Each row is a point on a tangle of strands that fork and nearly touch. The rows are in no order.
Points whose rows are less than 50.9 apart are linked; no others are. Some points are linked to none.
q875: [ 45   9   9   8   4 -34  11  36  -9  26 -19  -6   7  -3  -1 -13  -2 -25
  32 -19   8  41  -1]
q505: [ 19 -17   1  -4 -15   4 -32 -23  -4 -10   2  -9 -12  -8  12  14  18   5
 -21  -5 -19   5   5]
q272: [-42  -3 -11  -9  21   5  23   3  25   3  -2  13   5  -1 -16 -14 -32  11
   3  19  13 -39 -17]
q940: [ 38 -15   5 -25 -13  21 -35  -9  -9   9 -19 -10 -21  16  -8  22   7 -33
  -6   0 -19  16  43]
q803: [-19  21  -1 -12  25  11  24  32  41  28  -6  19  -2  20 -10  22 -22 -14
  14  15  20  -8  41]
q423: [  7 -16   1   4  16 -24   2   9 -28  -3 -42 -23   2 -10 -25 -35 -29  -4
  28  13   2 -11 -43]
q760: [ 10  24  21   1   8  34 -26  -8  20   2  -1  22   0  -4 -17  26  19   8
  -5 -13 -11   0  27]
q211: [  1 -23  -4   2  13 -17   6  -1 -14  -6 -36 -26 -10  -6 -13 -23 -27  -6
  16   5  -5 -14 -43]
q398: [-18  13  -5  -9  27   7  28  32  44  37   3  37   9  -2  -7  14 -23  -4
   3  13  31  -7  29]
q16: [ 53 -20   3 -29 -17  11 -35  -8 -27  19 -11  -7  -8  16 -11  14   5 -41
  -1  -5 -19  32  45]
q681: [ 37  10  19   5   8 -11 -17   7 -12  20 -18  14  16  -9 -20 -14   6   1
  23  -5   4  21   0]
q60: [  4  -7   8  -9  -3  27 -17   3  -9  -8 -41 -26 -20  38 -16  -5  -4 -22
  17  42   9   8  20]
q306: [-18   5 -13   3  19 -11  36  27  17  16   7  13   8   4   7   0 -21  -6
   6   3   9  -5   2]
q74: [ 42 -25   8  -6  -3 -18 -30 -12 -17  21  -1  -3  -2 -18  -3  18   6  -5
 -11 -22 -26  17   6]
q420: [ 33 -13  13  -9   2  10 -45 -26   1  20 -12   3  -7 -12 -19  24   7  -8
 -11 -14 -24   1  27]
q239: [-30   7 -15  -1  -1   1  42  23  -1 -21  39   7  -1   0  24   6  -9   5
  -8  -7   4  -3   1]
q471: [ 34  -4   0  10  10 -36  19  34 -24   2 -13 -12   6 -19  -1  -9 -14 -13
  22 -23 -10  26 -27]
q705: [ -5   1   0   5 -23 -23  -7 -32  11  26  -2   7  13  -4   8 -34  28  25
  -6  12  20  -5 -25]
q451: [ 12   9  -1  -4  -8   0  16  32   1   4 -15 -20 -21  30  18  14   1 -36
  18   3   0  28  33]
q973: [ 10 -18 -14   3 -29 -13 -10 -28  30  22 -19 -25 -14   1  27   1  15  -6
 -21  -8 -21  -1  -1]
q270: [-32  13   3  -5   7  24  -3 -13  50  25  -3  23  20  11  -2  -4   2  11
  -7  21  24 -18  18]
q618: [  1   4   5  13  26  -4  22  44 -41 -36  -3 -14  -8  -5 -16  10 -27 -11
  28  -9  -5   5 -11]
q438: [ 19 -35 -16  -8 -29  -1 -25 -21 -29 -33   9 -29 -20   2  25   7  11  -8
 -26   1 -18  11  -6]
q57: [  5  14  10   7  -7  -8   6   2 -51 -40  34   5  17 -21 -11 -20   9  22
   8 -10   2   6 -26]
q971: [ -3  23   2  14 -12  -6  22  12 -24 -20  49  17  17 -17  18  -7  24  15
  -5 -28   7  21 -10]
q359: [ -8 -23 -18   1  27 -13  22   6   0  -7 -44 -33 -27   3  -8   9 -40 -18
  13  -4 -19 -18 -35]
q346: [ 24  -1  18   6  23  -9  -7  24 -39  -7 -38 -11   6  -1 -32 -21 -19 -12
  33  14   6   7 -16]
q25: [-26   7  -7  -5  -7  11   5  -5  40  23   0  14  11  18  15 -10   4  -1
  -6  20  23 -10  16]
q750: [-24   4 -16  -1 -31   9  12  -2   8 -13  30   6   8  25  42 -11  21  -2
 -24  17  25  13  20]
q131: [ 45  -7   7  -2  -5 -22 -24 -15   2  35  -5   7   0 -26  -3  23  14  -7
 -14 -36 -28  15  17]
q726: [-19  27   7   8  -6  20  18  25 -30 -31  51  25  27   9   7 -13  17   9
   0  13  37  14  15]
q386: [-24  -3 -13  -4 -16  16   9   2   7 -25   4 -16 -12  31  29   5   7 -10
  -7  19  11   3  15]
q205: [ 14  -4   6   1  20  25 -29 -11   6 -13   4   4 -12 -18 -19  31  -3  13
 -14 -22 -30 -13   2]
q934: [-29  21   3   2   9  15  31  21 -24 -37  47  18  14  -2  -5  -5 -12  13
   3  -1   9  -7  -2]
q479: [ 13 -36  -5 -12  25  24 -41 -30  -9 -14 -12 -14 -22  -6 -26  39 -21 -12
 -20  -8 -39 -17   5]
q752: [  5   8   7   5 -12 -10  -6 -18 -45 -34  41   9  10 -30  -8 -13  23  36
  -4 -14  -5  -1 -31]
q811: [-20  20  11  -3   7  25 -11 -17  54  32 -16  15  10   9 -15   9   2   6
  -2   6   4 -25  25]
q383: [ 13 -15  -1 -11  24  20 -12  -1   3  -5 -45 -20 -29   3 -28  29 -28 -19
   7   0 -28 -12   4]
q641: [-10   3  -2   5  14 -11  20  17  11   1  -3   2   3   3   0  -8 -18   2
  13  -4  -1  -5 -15]
q594: [ -4  -2  -8  -3  -2 -12  20  22  15  20 -26 -12   0  30  14 -14 -15 -24
  14  21  16   8  13]
q862: [-30   1 -12  -8 -23  15  10  -6  -2 -16  19   0   5  28  23 -15  13   3
 -13  29  26  -2  11]
q156: [ -1  15   0   8 -17   4  -2 -12   3  -9  35  13   2 -18  15  14  28  20
 -19 -27 -10   3  -4]
q684: [  7 -12  -8   3  -7 -13  -9 -29 -13 -22  29  -2 -15 -33   2  15   7  24
 -17 -31 -30 -14 -35]
q370: [-30   5 -15   2 -18 -14  25 -24  21   7  41  12   3 -14  22 -17   6  24
 -25 -17   2 -14 -25]
q335: [  4 -12  -9   3 -17 -12 -10 -32  34  15 -12 -15 -11 -10  17   6   7   7
 -21 -11 -24 -14 -14]
q799: [  3   8   3  14  24 -19  38  52 -31 -24   4 -13  -2  -2  -2  10 -21 -21
  29 -11  -2  12  -7]
q228: [ 23   4  12   1 -12 -19 -27 -31  11  45 -33  11  16  -4 -12 -30  27  19
   7  14  14   8  -7]
q394: [-13 -11  -8  -2 -31   4 -23 -42   3  -8  -6 -15  -2  20   9 -31  20  12
  -9  35  18 -17 -22]
q286: [-29  16  10  -1  -3  51 -19  -4  -6 -42  14   4   3  25 -11   2  13  16
   0  29  20  -8  14]
q882: [  9  -9   4 -12 -12  21 -19 -14   5   9 -48 -19 -14  37 -10 -17  -1 -20
  15  41   7   3  17]
q708: [  4 -17  -7   4 -10  -6 -21 -36  23   9  -1 -13 -17 -18   5  20   9  13
 -26 -14 -30 -21 -14]
q243: [ 25 -37  -4  -8 -19   3 -39 -28 -30 -18  12 -18 -16  -2  14  12  18  -1
 -24   2 -17  13  -2]
q840: [-17 -10 -14  -3  -6 -21  33  20 -14 -11  -6 -22  -3  14  21 -16 -21 -16
  10  16  12  -1  -9]
q837: [  8  -7  -3  -1  -6 -15  14  13  10  10 -25 -17  -8  22  15 -13  -9 -21
  13   9   5  11  -2]
q941: [ 20  -2   7   5  11   9 -22 -22  12   2   9  10  -8 -30 -16  39   9  16
 -19 -34 -31 -11   4]
q735: [-19  15  15  -3   1  52 -35 -14  -8 -42  16   7   2  10 -22   5  16  21
  -2  29  14 -16   1]
q729: [ 34  17   1   7  -1 -34  19  31  11  31  -7   0  -1   2  14  -5   1 -30
  20 -26   5  37  12]
q534: [ 12 -11   2  -4   1  14 -26 -22  19   8 -27 -14 -15  -8 -11  16  -3  -3
 -10  -4 -25 -15   3]
q277: [-40  15  10  -4  19  33  -1  15   7 -18   6  17  12  21 -18  -2 -11  10
  10  34  28 -18  15]
q831: [-29   8   6   5  35  19  12  31 -15 -28 -15  -2  -6  15 -25   9 -28  -2
  26  17  10 -12   3]
q380: [-10   9  -3   5 -17  29  -7 -12  29 -13  11  -3 -11   9  19  28  22   0
 -26 -12 -10  -2  28]
q430: [ 21 -17  -2  -5 -15 -21 -13 -18   8  31 -43 -16   0   7   2 -28   4  -4
   5  17   2   6 -15]
q810: [ 25   4  16   3 -14 -15 -37 -36   2  34 -14  17  14 -16 -12  -9  37  22
  -4  -3   6   8   2]
q350: [ -8 -10 -17  -1 -23   7   8   1  15 -15  -4 -26 -26  27  41  16   4 -17
 -18   3  -9   8  16]
q476: [ 18  -3   3  12  22 -33  23  35 -31  -7 -13  -9   8 -16  -5 -18 -24 -11
  29 -16  -7   6 -32]
q417: [ 12 -21   8   1  10  13  -8  10 -61 -40 -35 -36 -19  11 -23  -2 -18 -24
  18  32   5   5  -2]
q767: [ -5   2   9  -5  10  26 -12  12 -13 -20 -34 -16 -11  27 -18   0  -8 -11
  19  32   8   3   8]
q201: [ 22  -6  21   2 -10 -14 -45 -44   3  29  -2  22   3 -31 -15   8  36  32
 -14  -9  -5  -9  -2]
q315: [ 22 -17  14 -11   0  11 -54 -45   6  25 -10   3  -5 -15 -26  26   7   7
 -19  -7 -25 -15  21]
q353: [  5  26  20   9   2  27 -29 -13   7  -4  18  30  10 -16 -14  22  33  20
  -5 -15  -1   4  20]
q835: [ 12  10  -5   2  -7 -12  15  14  34  25 -12  -7  -9  15  22  10  -1 -27
   4 -16  -6  17  24]
q725: [  9 -16 -14   2 -23  -9   5 -10  19   3 -13 -23 -17  11  37  11   6 -16
 -16 -16 -18  11   3]
q426: [-41  19   9  -2  11  49  -7   4  12 -26  14  16   6  20 -13  11  -2  10
   5  26  17 -16  19]
q999: [-29  22  -5   7  11  10  31   5  32  17  40  35  14 -16  -1  12  -1  22
 -24 -23   5 -19  -1]
q260: [ 19 -53   1 -10  18  -4 -53 -43 -27  10  -3 -16 -13 -10 -22  19 -14  -9
 -23  -7 -39  -4  -5]
q689: [-33  -5 -21 -19  16  -1  38  39  27  16   2  19  -2  -3   9   1 -34  -3
   3  34  28 -21  22]
q627: [-16 -11 -15  -1 -38 -17 -12 -43  13  11   1  -7   5   9  19 -33  24  18
 -17  23  17 -11 -24]
q654: [  9 -24  -3  -4  -6  10 -36 -40  20   5 -15 -20 -20 -12  -6  21   1   1
 -26  -4 -29 -18   1]
q297: [  3  14   5  10 -19   0 -12 -19 -17 -12  39  20   7 -22  18   1  41  30
 -20 -22   1  12 -14]
q559: [  1 -23  -7   2   3 -19 -16 -29 -11 -11 -15 -18 -14 -23 -22 -18 -17  15
   7  -1 -15 -29 -57]
q264: [ 11 -45   1 -14  25  20 -53 -31 -35 -15   2  -9 -15  -5 -26  27 -17  -8
 -16  -4 -34  -5   1]
q949: [-11  -2 -17   2   8 -36  56  43  -1  15  25  15  16 -14  17 -15 -26  -7
   5  -6  24   6  -7]
q712: [ 11  11   4  -1  -9  -2  -2  -3  31  28 -16   2   4  10   9  -2  10  -9
   3  -5   3   9  15]
q535: [-26  13   4  -7   8  13  16  28  -5  -3  -1   4   8  29   4  -5 -11 -11
  16  42  36   0  30]
q333: [-17  10  -7  -2  -6 -33  46   5 -26 -13  50  12  19 -24   6 -37 -15  17
   0  -9   6  -3 -31]
q28: [  7 -19   5  -2  30  19 -15  10 -30 -21 -46 -21 -25   3 -36   7 -30 -20
  21  15 -10  -5  -8]
q29: [  1   4   3  -2 -29  15 -31 -35  19   7  -2  -1   1   6  13   1  33  12
 -21  13   3   1  11]
q916: [  8  24  16   2   7  23  -7   7  18   4  -6  13   1   1  -9  23   6  -2
   5 -14 -10   5  24]
q759: [ -7   9  15   2   8  -3 -17 -16   7  14  -3  16  19 -16 -23 -20   6  30
  14   4   9 -15 -30]
q72: [ 31 -55   6 -17   9 -13 -49 -34 -33  31  -7 -14  -5  -5 -19  10  -7 -14
 -13  -7 -39  11   1]
q521: [ 24  -4   0   3  15  -6   2   4   7  -2 -12  -5 -12 -16  -5  34  -8  -7
  -6 -32 -37  -2  -3]
q635: [-17   2  -3   5   4 -16  11 -12  12   8  14   9   9 -17  -4 -18  -4  22
   1 -11  -3 -22 -40]
q344: [-37   4   4  -7  28   2  14  14   6   1  -6  19  21  -1 -28 -23 -32  13
  23  24  23 -31 -18]
q806: [-12  14  -4   4  -4  15  18  18  14 -12  20  -1  -8  16  27  23  13  -8
  -7 -13   2  15  27]
q556: [-21  13   0   2  17  11   9   4  37  15  -7   8   4   6  -5  10 -14   3
  -1  -4  -3 -23   3]
q230: [-16  -1 -14   4 -17  16  -1 -25  44   2   9 -13 -15   3  24  25  14   3
 -31 -18 -18 -16  12]
q352: [ 41  10   6   9  -9 -21 -10 -10  15  38   4  13  -3 -33   4  26  24  -8
 -13 -48 -22  20  25]
q307: [-23  14  -1  -1  17  24   5  -7  57  17 -23   3  -1   7 -19  22 -15  -1
  -2   0  -7 -32  19]
q758: [ 24  -1   1  -9 -17   2  -3  13  -3   2 -28 -23 -20  30  11   4   1 -34
  14   8  -3  27  29]
q613: [ 34  -3   2  14  -7 -45   9   8 -26  20  -4   2  14 -26  13 -24  14   9
  10 -24   1  24 -27]
q665: [-23  19  -4   2  24  12  26  26  37  27  21  39  14  -6  -3   6 -14   5
  -4   0  22  -9  22]
q324: [  4   4 -19   3  10 -16  43  28  32  16  -3 -15 -15  11  25  32 -13 -21
  -2 -30 -20   5  11]
q923: [  9 -16  -4   4  -6 -33  -2 -16  -6   8  -4  -6   1 -26   3 -18  -1  18
   3 -19 -17  -5 -44]
q800: [-17  15   3   2  -6  23   2   8 -13 -42  23   2   2   4   7   2   9  12
  -1   3   3   0  -2]
q724: [-30  10  12  -3  22  15   6  12   2  -8   2  17  18   6 -21 -19 -17  14
  18  23  22 -21  -7]
q816: [  1  -5  11  -1  20  29 -27 -10  -9 -23  -2   1  -8 -11 -22  25  -2  11
  -4  -6 -23 -17  -6]
q413: [ 42   4   6  11   1 -36   4  14 -10  19  -2   5   7 -24  10   0   6  -2
  11 -37 -15  27 -11]
q23: [  5 -22   7  -2  26  22 -14  13 -54 -37 -36 -25 -20   3 -35   3 -29 -18
  22  26  -1  -5 -11]
q439: [ -7  18   4  11  -1   2  29  40 -36 -37  35   0   6  11  20   7   8 -13
  12  -4  18  29  15]
q639: [-20  -5 -20  -3 -26 -23  37  -3 -22 -33  38 -12  -1   0  30 -27  -2  -1
  -9  -5   8  -2 -20]
q699: [-13  -2 -11   1  14 -31  50  43  -3   7  11   6   7  -3  10 -14 -31 -13
  17   3  14   1  -4]
q780: [-11  -1   2   5  13  -8   6   1   2  -6  -1  -2   7 -14 -11 -10 -10  16
   9  -9  -8 -15 -32]
q387: [ 22 -29   7  -5   5  17 -30   2 -67 -39 -16 -26  -7  10 -20  -4  -5 -19
   1  28   2  15   2]
q472: [-2 24 12  3 10 21 -2 17 11  0 -2 14  8 12 -8  9  4 -2 11  0  6  8 22]
q86: [ -7  19  -3   5 -20  22   4   3  17 -16  23   1 -11  14  34  26  23  -9
 -20 -16  -7  19  34]
q935: [-14   4 -10   2   2 -29  52  26 -10   5  42  25  26 -26   7 -25 -20   7
   3 -11  19  -2 -17]
q928: [ 11 -10  11   8  19 -36  16  22 -24   5 -28  -9  15 -12 -19 -34 -27  -2
  30   2   5  -4 -40]
q551: [-14  18  10  -1   9  18   6  22   4  -2  -4  13  11  21  -6  -3   2  -8
  18  21  28  10  25]
q608: [ 22 -36   2  -9  -3  15 -47 -17 -60 -33  -7 -16  -4   7 -16  -4   5  -9
  -8  28  -1  12   0]
q572: [-29  15  -3   4   9  -4  30  -2  17  13  41  34  20 -24  -6 -13  -3  34
 -14 -17   4 -19 -21]
q497: [ 15 -12  18  -4  -4   0 -50 -48  15  28  -9   7  -4 -28 -28  19  16  21
 -14  -8 -18 -17   8]
q285: [-24   7 -12  -1 -33  10   8 -12 -14 -22  34   8  24  25  19 -32  24  10
 -15  35  40   3   6]
q27: [  2 -23 -16  -6 -34  -3   4 -14 -22 -48  17 -32 -26   5  36   6  12  -7
 -20  -4 -15   7 -14]
q455: [-20 -10 -16   0  -6 -19  40  26 -20 -25   6 -25 -13  14  26  -1 -22 -18
   6   5   2   2  -8]
q82: [ -6  -7   1  -1   3 -12  -9 -22  25  24 -31  -5   1  -3 -10 -21  -9  13
   7   8  -3 -25 -30]
q40: [  5 -11   2  -5  -4  -8 -10 -17  29  32 -40 -11  -1  10  -4 -21  -4   1
   8  15   1 -11 -13]
q872: [-23  13   2   3   5  13  16  15 -29 -45  27   1   4   3  -5  -7  -5   8
   9   3   7  -5  -8]
q355: [-21   8   7   1  20  25  -1  17  -1 -20 -20  -8  -7  17 -21   4 -21  -2
  18  19   5 -12  -1]
q913: [ 31 -13   9 -18  -7  21 -37 -18   5  13 -24  -4 -12   5 -19  19   3 -18
  -5   1 -22   4  35]
q495: [  5  18  -1  13  13 -18  36  42  -3  -1  30  10  10 -11  16   8  -4  -5
   5 -34  -2  19  -4]
q68: [-22  12 -14   6 -28 -12  15 -20  18  14  37  18  12  -9  37 -15  27  17
 -29 -16   9   5  -8]
q610: [-25  -2 -14   3  -2   6   0 -30  55  16 -10 -11  -8   3   7   7  -5   6
 -23  -3 -12 -36  -7]
q9: [ 31  32  25   7   2  10 -29   1 -14  14   1  31  22  -7 -19  -4  32   9
  13  -4  16  33  22]
q310: [ 43 -15   7   3  16 -28  -1  22 -25  11 -35 -12  -3 -16 -15  -9 -17 -17
  26 -11 -15  19 -13]
q256: [  1  -1   1   6  -5 -17   5   0 -12  10 -22  -6  21   9   1 -39   1   0
  16  23  22   4 -14]
q164: [ 53 -27   9 -18   1 -16 -35 -12 -24  36 -21  -1  -5  -7 -16   4  -2 -18
   2 -16 -25  21  17]
q241: [ 14  34  23  11   4  16 -27 -10  -2  12  12  37  19 -17 -13   4  37  22
   2 -16  12  18  19]
q31: [ -4  -1   3   0 -29  11 -35 -43  13   6 -15  -5   6  15   6 -19  31  14
 -15  30  16  -6  -4]
q274: [ 19  -7   7   0 -17 -21 -21 -22   1  28 -36  -6  12   7  -6 -38  18   9
  10  24  16   3 -19]
q562: [ 11   2   7   5 -20   9 -32 -30   8   1   8   8   0 -10   6   9  32  17
 -21  -6  -5   5   6]
q141: [ 21  23   6   4 -10  -4 -13 -10  33  40 -11  15   4  -4   5   5  26  -6
  -4 -24   1  13  31]
q389: [  3  -9  -7   0   1  -5  16  11  10   4 -22 -18 -14  17  17   5 -14 -16
   9  -6 -13   4  -4]
q674: [-14  10 -10  -4 -25 -30  37  -6 -24 -23  54  -3  12 -16  22 -33   2  11
  -8 -13   5   6 -25]
q299: [  2   3  18  -6   1  45 -50 -23 -13 -31   8   6   2   0 -21   9  18  18
  -6  21   0  -6   8]
q650: [-34  18  -7   2  13  23  25  17  31   9  42  42  13 -12  -1  12  -6  19
 -18  -2  18 -14  15]
q7: [ -4 -19  -6  -1   3  -5 -18 -28  15   1 -25 -17 -16  -8 -12 -16 -11   7
  -1   9 -10 -27 -39]
q175: [-24  12  -7   4 -10  14  25  14   9 -17  41  11  -2   6  24  19   9   4
 -16 -15   3   2  12]
q478: [-28   6  -9   3  10 -19  27 -11  19  16  26  21  17 -27  -7 -19 -11  28
  -7 -16  -5 -27 -41]
q567: [-18  19  -4   4 -24  11  12  -5 -29 -23  35  20  34  20  10 -34  24  11
  -9  34  48   8  10]
q743: [-41  -2 -19 -11  30   5  30  17  31  13   2  21   2  -1 -13   5 -39   7
  -6  21  14 -42  -4]
q457: [ -9  25   3  13  -8   5  25  32 -30 -28  45  13  19   5  19  -6  15  -3
   5  -5  25  28  15]
q612: [-23   8 -10   2 -31   6   5 -20  13  -6  33   5   3   5  33  -5  27  12
 -25  -2  11   2   5]
q363: [ 29 -17  -2   4 -14 -45  -2  -7 -22  12  -9 -10   6 -21  10 -25   9  10
   5 -13  -6  13 -34]
q316: [-29 -11 -18  -7   4 -11  34  28  -5  -7   0  -9  -1  17  14  -9 -29 -13
  14  31  23 -13   4]
q427: [  7   3  -4  13  11 -28  40  44 -13  -4   2 -16  -5   6  15   6 -19 -22
  21 -15  -5  16  -6]
q257: [ 35  23  24   4  13   4 -22   9 -16  10 -12  23  24  -7 -22 -10  20   4
  23  -3  10  26   9]
q754: [-25  -5 -22   0  -1 -11  44  26  -8 -26  20 -12 -12   6  25   7 -17 -10
  -5  -5  -3  -3  -3]
q343: [  1   5 -16   7  16 -27  52  48  12   9  12  -7  -7   7  21  20 -21 -17
   6 -24  -9  10   3]
q437: [-18  13   6   6  14   6  -1  -8  36  21  -7  17  10  -6 -13   8  -7  20
   1  -8  -4 -24  -8]
q443: [  6  15   2   0  -4  -2  20  45  -6  -4  -2 -14 -10  33  17  18   2 -35
  19  12  14  36  38]
q832: [ -8  11  -3   1 -15   5   2  -9  35  25  -2  11   5  12  18  -7  18  -3
  -7  -1  14   8  22]
q35: [ 20 -32  -1 -19  20  23 -32 -17 -12  -5 -31 -17 -29   8 -25  33 -22 -26
 -11  -2 -40  -9  14]
q529: [-15  11 -14  12 -13  -6  19 -14  21   3  37   9   0 -21  17   9  13  21
 -27 -33 -16  -9 -14]
q93: [-27   5  -2  -3   2   3  24  26 -18 -19   5  -6  10  22   9 -15 -12  -8
  15  38  32  -2  14]
q991: [  1 -16 -10   8  28 -19  20  10 -12 -11 -34 -24 -13 -10 -17  -6 -36  -6
  16  -9 -15 -17 -43]
q360: [-29   2  -8   4  -8   9   7 -19  43   9   6  -1  -6   2  16   9   2   8
 -25 -11 -13 -27  -2]
q797: [  0  21   1   8   0   0  29  51 -24 -20  22 -10   0  22  22  14   6 -25
  16   8  22  32  30]
q441: [  8 -13   6  -6  25  26 -26  -8  -4 -12 -42 -11 -22   5 -33  12 -25  -9
  12  16 -15 -12  -3]
q661: [ -9   2   4   2  -1  23 -18  -7  -8 -31   9  -1  -4  -2  -6   9   7  13
  -7   0  -7  -8  -8]
q858: [ 20  10  12   7   2   0 -29 -22  13  19   7  17   0 -36 -14  30  19  17
 -19 -36 -25  -4  13]
q793: [-10  -7 -15  -3 -24 -11  19   1 -22 -40  20 -23  -8   9  29 -11   2  -7
 -11   0  -2   5 -17]
q889: [ 45   3  11   6  10 -20  -8  19 -14  12   3   9   0 -27  -5  17   3  -4
   6 -41 -20  28   1]
q891: [ 49 -48   9 -21   2 -22 -41 -25 -29  43 -15  -7  -3  -7 -18   2  -3 -20
  -6  -9 -32  19   8]
q91: [  0  14  18   4  15  12 -20  -9  17   8 -12  13  13 -10 -28  -2   5  20
   9  -1  -1 -14 -12]
q733: [ 24   4   2  -6 -25  10 -11   0   8  10 -30 -16  -8  30  13  -6  11 -28
   9  17   9  28  28]
q536: [ 44   5  15   4   7 -29   0  24 -10  26 -27   4  11 -14 -12 -17  -4  -8
  32 -13  -1  28 -10]
q416: [-19  28   7   3  -7  25   0   6 -25 -27  39  24  31  15   2 -19  28  13
   2  22  41  14  14]
q642: [-19 -14 -13  -1  -4   8  -8 -22  30  -2 -17 -18 -20   8   2   1 -11   3
  -9   3 -10 -26 -21]
q730: [-28   1 -12 -13  20   3  24  34  29  18 -11   5  -3  22   2  11 -30 -16
  12  31  18 -12  29]
q961: [ -9   5   8   7  30  11  12  34 -40 -40  -9 -14  -7   3 -21  13 -26  -8
  25   7  -2  -4  -9]
q381: [  8   2   4   7 -12   2  -5   1 -14 -13   4  -3   6   4  11  -9  14   2
   0   0   5  14  -2]
q356: [  1  15  -4   0 -10   1  16  21   1  17   2  13  17  32  22 -16  18 -23
   7  27  44  33  39]
q804: [ -2   4   7   3  -9 -17 -17 -28   3  20  -7  10  17 -13 -14 -29  21  31
   5  10  14 -14 -31]
q19: [  9   4   0   3 -26  -3 -13 -22 -37 -35  51  10   1 -26  13  -2  37  30
 -18 -17  -3  11 -14]
q78: [  5   3  -8   4   7  -5  21  20  22   5  -8 -10 -12   9  11  21  -7 -17
   3 -20 -16   7   8]
q530: [ -1 -15  -8   2  -7 -37  -2 -26 -13  -6   2  -9  -7 -27  -8 -26  -8  21
   3  -9 -12 -21 -57]
q657: [-38 -11 -25 -14  23  -5  43  29  24  13  -1  15  -4  -6  -1   5 -47  -1
  -2  30  19 -36   3]
q467: [ 26  19   6  14 -11 -17  -3 -16  35  43  -3  15   2 -25   2  19  24   0
  -8 -44 -15   8  23]
q666: [-36  18 -10  -6   0  12  40  21 -15 -32  59  18   5  -5   9   2 -12  12
 -11  -2  10  -4   3]
q598: [ 10   2   4  -7 -21   7  -9  -7  13  21 -35 -11   0  34   4 -18   9 -19
  10  30  14  15  18]

A fork is a point with three links, a tip a point with one. Leave the first point through the second and follow the links. Name the first fork or tip that comes.
q239; q666 => q858
q413; q613 => q7
q529; q156 => q57
q7; q82 => q16
q882; q60 => q78
q754; q455 => q536

A fork is a point with three links. Follow the links from the first point to the second and name the forks in between, in order.
q708; q297 => q862
q40; q666 => q7 > q239
q934; q760 => q239
q882; q835 => q78
q806; q530 => q7
q74; q799 => q712 > q78
q257; q476 => q536
q383; q25 => q712
q618; q131 => q78 > q712

Follow the links from the first point to the second, and from the first to the third. Name the last point that the two ways share.
q725; q752; q451 => q862
q941; q551; q380 => q239
q343; q811; q72 => q712
q535; q941; q86 => q239
q928; q241; q729 => q536
q363; q274; q934 => q7
q201; q380; q889 => q7
q355; q837; q467 => q78
q467; q618; q437 => q712

Name the points in between on the shortest way along the links from the first point to the second, in order.
q344; q299 => q724 > q277 > q426 > q286 > q735
q530; q315 => q559 > q7 > q82 > q40 > q430 > q274 > q228 > q810 > q201 > q497
q991; q353 => q211 > q423 > q928 > q476 > q471 > q310 > q536 > q681 > q257 > q9 > q241
q935; q705 => q333 > q674 > q639 > q793 > q27 > q438 > q243 > q505 > q562 > q29 > q31 > q394 > q627
q725; q416 => q350 > q386 > q862 > q285 > q567
